A landscape with many peaks, sampled at points; each row gives a point and its height.
From any point a climber steps to the highest of the 2 points nearest to it. It stops when none of these is higher. Distance is the straight distance between rows; heights are no part of it.
(57): [ 28  -8  -9 -10  20  18 -70 -28 -43 -51  13 -53 -35 -58 -56 -41 -48  10
 -27  16  23 -40  38  34   3   7]  height 630
(135): [ 10   2  -4  58   1  31   9  -6  -3  13 -16  -7   2 -17   6 -12 -29  -6
   1  -9 -18 -16 -32  34  -5  -3]  height 134
(647): [ 31  20   2 -11 -42  -8  -5 -57  -2  10 -10 -48 -20 -37  33 -58  27  17
  48  24 -18  35 -14  57 -53  10]  height 337
(544): [ -7  26 -16  -5 -41  34 -23 -10  -9  55   4 -25  -5 -16   1   3 -47  19
 -13  56  74 -67 -19   2  24  39]  height 173
(844): [ 63 -18  33   9   4 -18 -21  26   1 -24 -19 -26  37  -8 -24 -12  12   9
 -19   9 -22  34 -18   9 -80  19]  height 329
(471): [  7  14  25  11 107 -44  -8  70  12 -28   6  30  -6  -4 -48  39   2 -10
 -20  25 -14  11  12 -18  38  -8]  height 340
(8): [ 25  22  -1  -3   8  11 -36 -29 -14 -15 -42 -32 -59 -92 -32  37  -8  25
  -1  58 -14 -37 -24  14  16   4]  height 776
(88): [ 32 -29 -17   9  26  38  -4 -53  -7 -43   8 -39 -54 -20  15  48   0 -13
  -4 -13 -54  -7  -7 -20 -22 -10]  height 63
(100): [  3   0  -6 -40 -62  -5  35  -6 -19 -25 -67  -1 -32 -37 -13  14  33 -10
  28 -17 -50   7  -9  17 -19   0]  height 494
(484): [ 30  23 -24  10  45  34   5 -19 -20 -36  -7  30 -46 -13 -79  59 -18 -31
 -14  -6   5  -7 -23  -9  25  -9]  height 285
(585): [ 18   8  -4  11  -4  27 -25 -36 -30 -20 -13 -31 -64 -91 -30 -14 -41  14
   3  31  -4 -33  10  51  17   2]  height 753
(751): [ 36   6  13  76  39  47  12  -7   6   5   9  -7  -3 -24 -22  -5 -51   2
   5 -16  -9  41   6  52 -26  13]  height 98
(202): [  9   0 -13  29  16  16 -26 -55  20  -2 -17 -37 -30  -9  59  18  34   4
   3   8 -55 -26 -44 -35  -1 -24]  height 31
(479): [ 26  13 -14 -80 -29  -5  10 -23 -30 -33 -18 -18 -30 -30 -27  -4  25  -4
  27  23 -30   5 -22  15  -7  20]  height 576
(605): [ 16 -53  15 -37  57 -25  28  42  21 -29  73  29  22  47  -3  19 -14 -20
   1  -2   7  55  -2   1 -15   4]  height 344
(213): [-18 -46  24 -41  17 -54  40  43  23 -26  12  22  -8 -24   6  45  13 -17
  19  -1 -62  45  38  11   4 -15]  height 376
(90): [-35   8   3 -33  23 -39  35  36   6  -5  22  78  -3 -11 -28  17  -2  -6
 -21   3  57   9  40 -17  79 -41]  height 461
(55): [-35  30  22  36  35  -2   6  37  23  35 -26  22  14  13  -6  30  21  24
  28 -20 -46  39  31  -8  -7  23]  height 671
(683): [  8  -4  -4  -9 -45 -26 -29  28 -16  -1 -26 -21  42   8   7 -41   8  -4
 -36  30  32 -65 -44 -12   3  -1]  height 433
(393): [-41  23 -27 -14 -25  31   5 -25  13  20  20 -35   4  51  67  10  23   7
  60  -7 -48 -42 -40 -13   8  43]  height 702
(333): [  8 -77 -12 -41  13 -22 -11   4  -4 -30  60  -1  15   1  32   3 -13 -18
 -36  15  15 -16  11 -25  14 -44]  height 345
(506): [-19  24 -10  13  19 -29 -22  10 -39 -27 -61   1 -23  10 -20 -46  51 -18
 -23 -28 -28 -31  11 -26  47 -32]  height 477
(526): [  2  44 -14 -25 -62  25  -5 -41 -25  32 -33 -59 -37   0  11 -15   5  23
  38  38  11 -49 -54  17 -20  71]  height 53
(16): [ 17  -3   8  -6 -24   6  28  -5  35  38  54  10  45 -19  21 -14 -33   4
  37  26  15  52 -13  63 -31  19]  height 460
(881): [-18   7 -13   6 -12  54   9  -8 -11   2 -21 -34 -19  46  16  31  13  10
  31 -43 -46 -18  -8 -28 -12  53]  height 710
(773): [ -7 -34  39 -17  70 -52  24  72  24 -17  23  34  16 -14 -17  36  -5  -8
   7  25 -30  41   6  17  29 -10]  height 360
(654): [-21  30  17  -1  -3 -11  19  77   3  26 -11  21  53  -5 -21 -33  -6  25
  18  32   6  -2 -18  48  27  29]  height 208
(509): [ 27  20  25  19   0  -6 -30  51 -18 -16 -54 -21  39   5 -56 -27   1  16
 -34  -7   4   2  -4  -7 -38  44]  height 278
(725): [ 40   2  -2  48 -39  18 -23 -76  18  41  -6 -39   5   4  38   4   2   8
  -8   6  26   5 -32 -16 -70  -2]  height 616
(803): [ 42 -22   3  23  63  24 -11 -26  18 -21  42 -15 -26 -17  -6  38 -28  -9
  -7  -3 -26  40  31   0 -31   3]  height 79
(800): [ -7 -21   6 -17 -49   1  42 -23  33  16  24   8  52  39  44  46  23   2
  47 -23 -25  42 -22 -12 -58  24]  height 594
(102): [-14 -40  -4   0 -45  -9  39   4  -6  -6 -14  37  -5   7 -10 -11  -7 -27
 -19 -74  17  40  51  -1 -10 -33]  height 485
(577): [  2  -3  11  21  33 -12  14  20  26  19  62  53  37  29   9 -26 -25  -9
 -25  17  61  20  -7  20  26 -39]  height 286
(403): [ 44   5  -5  26 -12   6 -53 -51  -8  17  -9 -28  -7 -12  -4 -31 -19   3
 -34  26  56 -12  -9  -9 -43 -11]  height 840
(63): [  8 -33  19   1 -43  -3  42  27  18 -12 -46  -4  19 -31  17  59   9   9
  19  -2 -61   4 -27   5 -32   3]  height 431
(350): [-33  37   1 -22   1 -38   4  33 -13   0 -30  55  -8 -26 -54   3   4  10
 -33   2  60 -15  69 -28  68 -27]  height 484
(82): [ -5  38 -10  -9 -11  18  -1 -69  22  11  35 -43   7  53  71   1  55   5
  76 -10 -56  14 -34  -5 -31  34]  height 813
(833): [ 43 -12  -5  13 -32 -22 -48 -21  -7  -9 -27 -24  15 -31   1 -16   3  -7
 -48  28  31 -51 -45 -11 -20 -36]  height 609
(855): [-26  47 -16  -2 -53  42   2 -52   9  72 -14 -28 -32 -21  16  20 -28  30
  35  33  36 -40 -28   2   5  60]  height 84
(422): [ 31 -27 -10 -56  12   7 -29   4 -27 -41   1 -31 -13  22 -27  27  13  -6
 -29 -15   2  11  19 -58 -33  33]  height 707
(757): [  2   4   1  11  21   0 -12  25  16  17  60  41  27  25   1   1 -45  10
 -53  28 107 -17   6 -14  33 -40]  height 263
(835): [ 11 -10 -10  28 -18  19  -7 -42 -26   1   7 -35 -26  11  12 -77 -15 -12
   2 -55   2  25  46  29 -39   3]  height 444
(230): [-24  -2 -18 -11   7 -11  14  -3 -33 -34 -25   7 -23  23   6 -42  44 -32
  17 -37 -62 -11  -8   9  32 -32]  height 437
(253): [-50  21  17  40   5 -32  10  61   0  12 -17  42  49  26  14 -65  13  17
 -19 -11  34 -32  50  10  63 -47]  height 268
(234): [ 27 -37  31  17   8 -14   5  48  25   2  17 -15  66 -15  16 -18 -10  17
   8  27 -25  39 -17  39 -46  12]  height 384
(129): [  5  13 -15 -20  11  -4  38  17  -9 -28  20  66   5  74 -53  -6  -3 -42
 -24 -39  59  23 -41  -6  20 -15]  height 320
(197): [ 26  27   1 -25 -44   8 -19 -43 -13  19 -19 -63 -40 -55  12 -38  -1  33
  42  63   6 -10 -30  44 -37  51]  height 193
(580): [-37  51  18  26  -3  -7 -19  13   5  41 -70  12 -10  11  -9   5  49  30
  24 -27 -29  30  45 -27 -12  19]  height 708
(266): [ 24 -12   0   0  18 -12 -42  26 -34 -57   6 -21   5 -39 -53 -45 -39   2
 -44  -1  14 -25  31  23  10  -6]  height 561
(47): [-11 -42  14  -5 -20 -20  19  48 -16 -43  -6  15  15 -24 -25 -28 -24 -16
 -32 -39   6   9  47  13   3 -25]  height 504
(270): [-41 -33   4 -40 -14 -29  12  -4  30 -20  16 -11 -19 -27  58  25  38  -4
  38 -21 -87  25  36 -12   4 -21]  height 394
(618): [-18 -15  -1  49 -52  15   8 -21  -1  36 -30   0  -3  20  10 -30 -12   2
 -21 -65  33  18  52 -10 -32  -7]  height 467
(589): [ 43  22 -33  -7  17  49  34 -36 -30 -26  18  19 -17  19 -48  36 -17 -32
   7  -5  23  -8 -62  16   4   5]  height 246
(415): [  8  14  -7  16 -22  -1  -2 -75  -2   9   1 -37 -32  -8  46 -67  35   0
  44 -21 -34  45  21  35 -43 -11]  height 409
(612): [ -1  21  20  43   1   7   3  68 -20 -25 -71  11  16   7 -65   9  -8   2
 -34 -36  -7 -15  -5  -8  -4  25]  height 244
(121): [-26  25  18  32 -22 -26  15  51  -6  25 -27  39  51  -4  -7 -70  -4   9
 -10   9  39 -15   5  51  37 -33]  height 243
(668): [  0 -46 -30 -69  -2  -9   7 -34  -9 -21  57  19 -23  -9  15   5  -4 -30
  -4   5  17   7  22 -19  23 -35]  height 375
(216): [-24 -31  30  33 -45  -7  -2  41  31  34 -44 -10  53 -35  46  29   5  38
  -6  15 -29 -37  -6  -1 -10  -7]  height 333
(320): [-23  34 -10   0   3  -8 -14  17 -36  -5 -40   5 -16 -12 -27 -15  12   4
 -31   1  19 -47  23 -32  61  -6]  height 539
(684): [  6 -72   8  17  26 -28  -5  13  21 -23  12   3  22 -14  37  20   0 -17
 -35   4 -20 -19 -15 -22   6 -65]  height 312
(849): [ 12 -35   1  -7 -19  -1  32 -42  47  18  82   0  46  25  61  25  -7 -18
  33  10  -8  37 -50  19 -42  -2]  height 541
(851): [ 16  18  -1  16 100  10 -28  24   2 -23  23  21 -21 -11 -60  46 -22  -4
 -31  22  11 -14   3 -29  40  -8]  height 317
(106): [-67   7   7  29  46 -16  13  39  14  27  16  46  15  60  23 -13  16   6
   4 -25  15  -5  40 -23  65 -28]  height 291
(342): [-32 -23  26  16 -13 -22  29  38  38  27 -10  43  56  53  21  40  23   9
  24 -25 -18  45  -9 -16 -27  -2]  height 633
(228): [  9   1   0 -27  16  46 -19 -42  12  -2  12 -48 -54 -49   3  78 -25  36
  12  11 -29  11  54 -30 -22  64]  height 502
(805): [ 33   6 -17 -60  13  -8 -19 -29 -42 -48  -5 -21 -50  -4 -45 -15  28 -12
  -6 -14 -12  23  22 -25 -14  13]  height 666
(51): [ 26   1   9 -21   5  27 -38 -28  12   8 -18 -31 -42 -65 -13  85 -12  36
  -7  47  -5  -7  12 -31 -26  37]  height 569
(694): [ 27  20 -20  15  -9  25  22 -19 -21  -9  -6   7   4  17 -17 -21  -4 -34
   4   3   2 -19 -68  36   1  -3]  height 189
(807): [-35  35 -31 -26 -17   8  34 -21  12  55  40  45  11  50  34  -5   3 -31
  21  16  47  -7 -35   6  43  -4]  height 478
(421): [ -1 -20 -15 -26   4  42   9  13 -19 -18   6 -23  -8  38 -15  28 -13   4
  -2 -33 -21  -7  15 -33 -13  60]  height 746
(748): [-38  -3  16  29  38 -21  32  45  30  21  36  69  29  74  12 -11  -5  -7
 -14 -29  54  40  12  -5  36 -37]  height 303
(655): [  7  41 -18  -5 -20  15 -28   5  -6  36  24  16  15   1 -33  -6 -49  12
 -34  55 116 -57 -20   0  36  -2]  height 225
(885): [-10   5 -29 -67  -2 -21  20 -44  -6  14  36  45 -13   6  11 -19  30 -31
  10  19  26  18 -14   0  36 -29]  height 417
(813): [-65  46 -28 -13 -22   0  -5 -19   8  55   9   8  11  52  67 -37  38  -6
  44  17 -21 -39 -22  -1  53  -3]  height 575
(351): [ 27 -25  -4 -40  49  -5  13  37 -16 -62  55  36  -3  34 -70   1 -32 -33
 -18 -17  30  30  -6   8  11  -3]  height 335
(416): [-37 -45  24  42  53 -30  -3  21  47   0  28  -2  23  13  62  47  18   3
   4  -7 -65  -8  -3 -43  16 -30]  height 284
(73): [-52 -13  -1 -11 -19 -13  14  10   3 -21 -29  -2 -12  18  43  11  49   0
  47 -49 -95   5  40 -11  -3 -20]  height 410
(493): [-12 -12   3  59 -60  17 -12 -26  21  63  -6 -24  27  33  50 -30 -24   4
 -12 -29  42  -1  17  -9 -45   4]  height 476
(289): [-24  43  12  24   6  -4 -38  11  -6  52 -40   4   8  11  -3 -30  22  37
 -26  -8  45  -8  39 -43  13  14]  height 632

Where does a climber stop that starts at each point below?
(47) | (8)
(216) | (421)
(88) | (320)
(851) | (320)
(885) | (82)
(129) | (320)
(647) | (8)
(855) | (748)
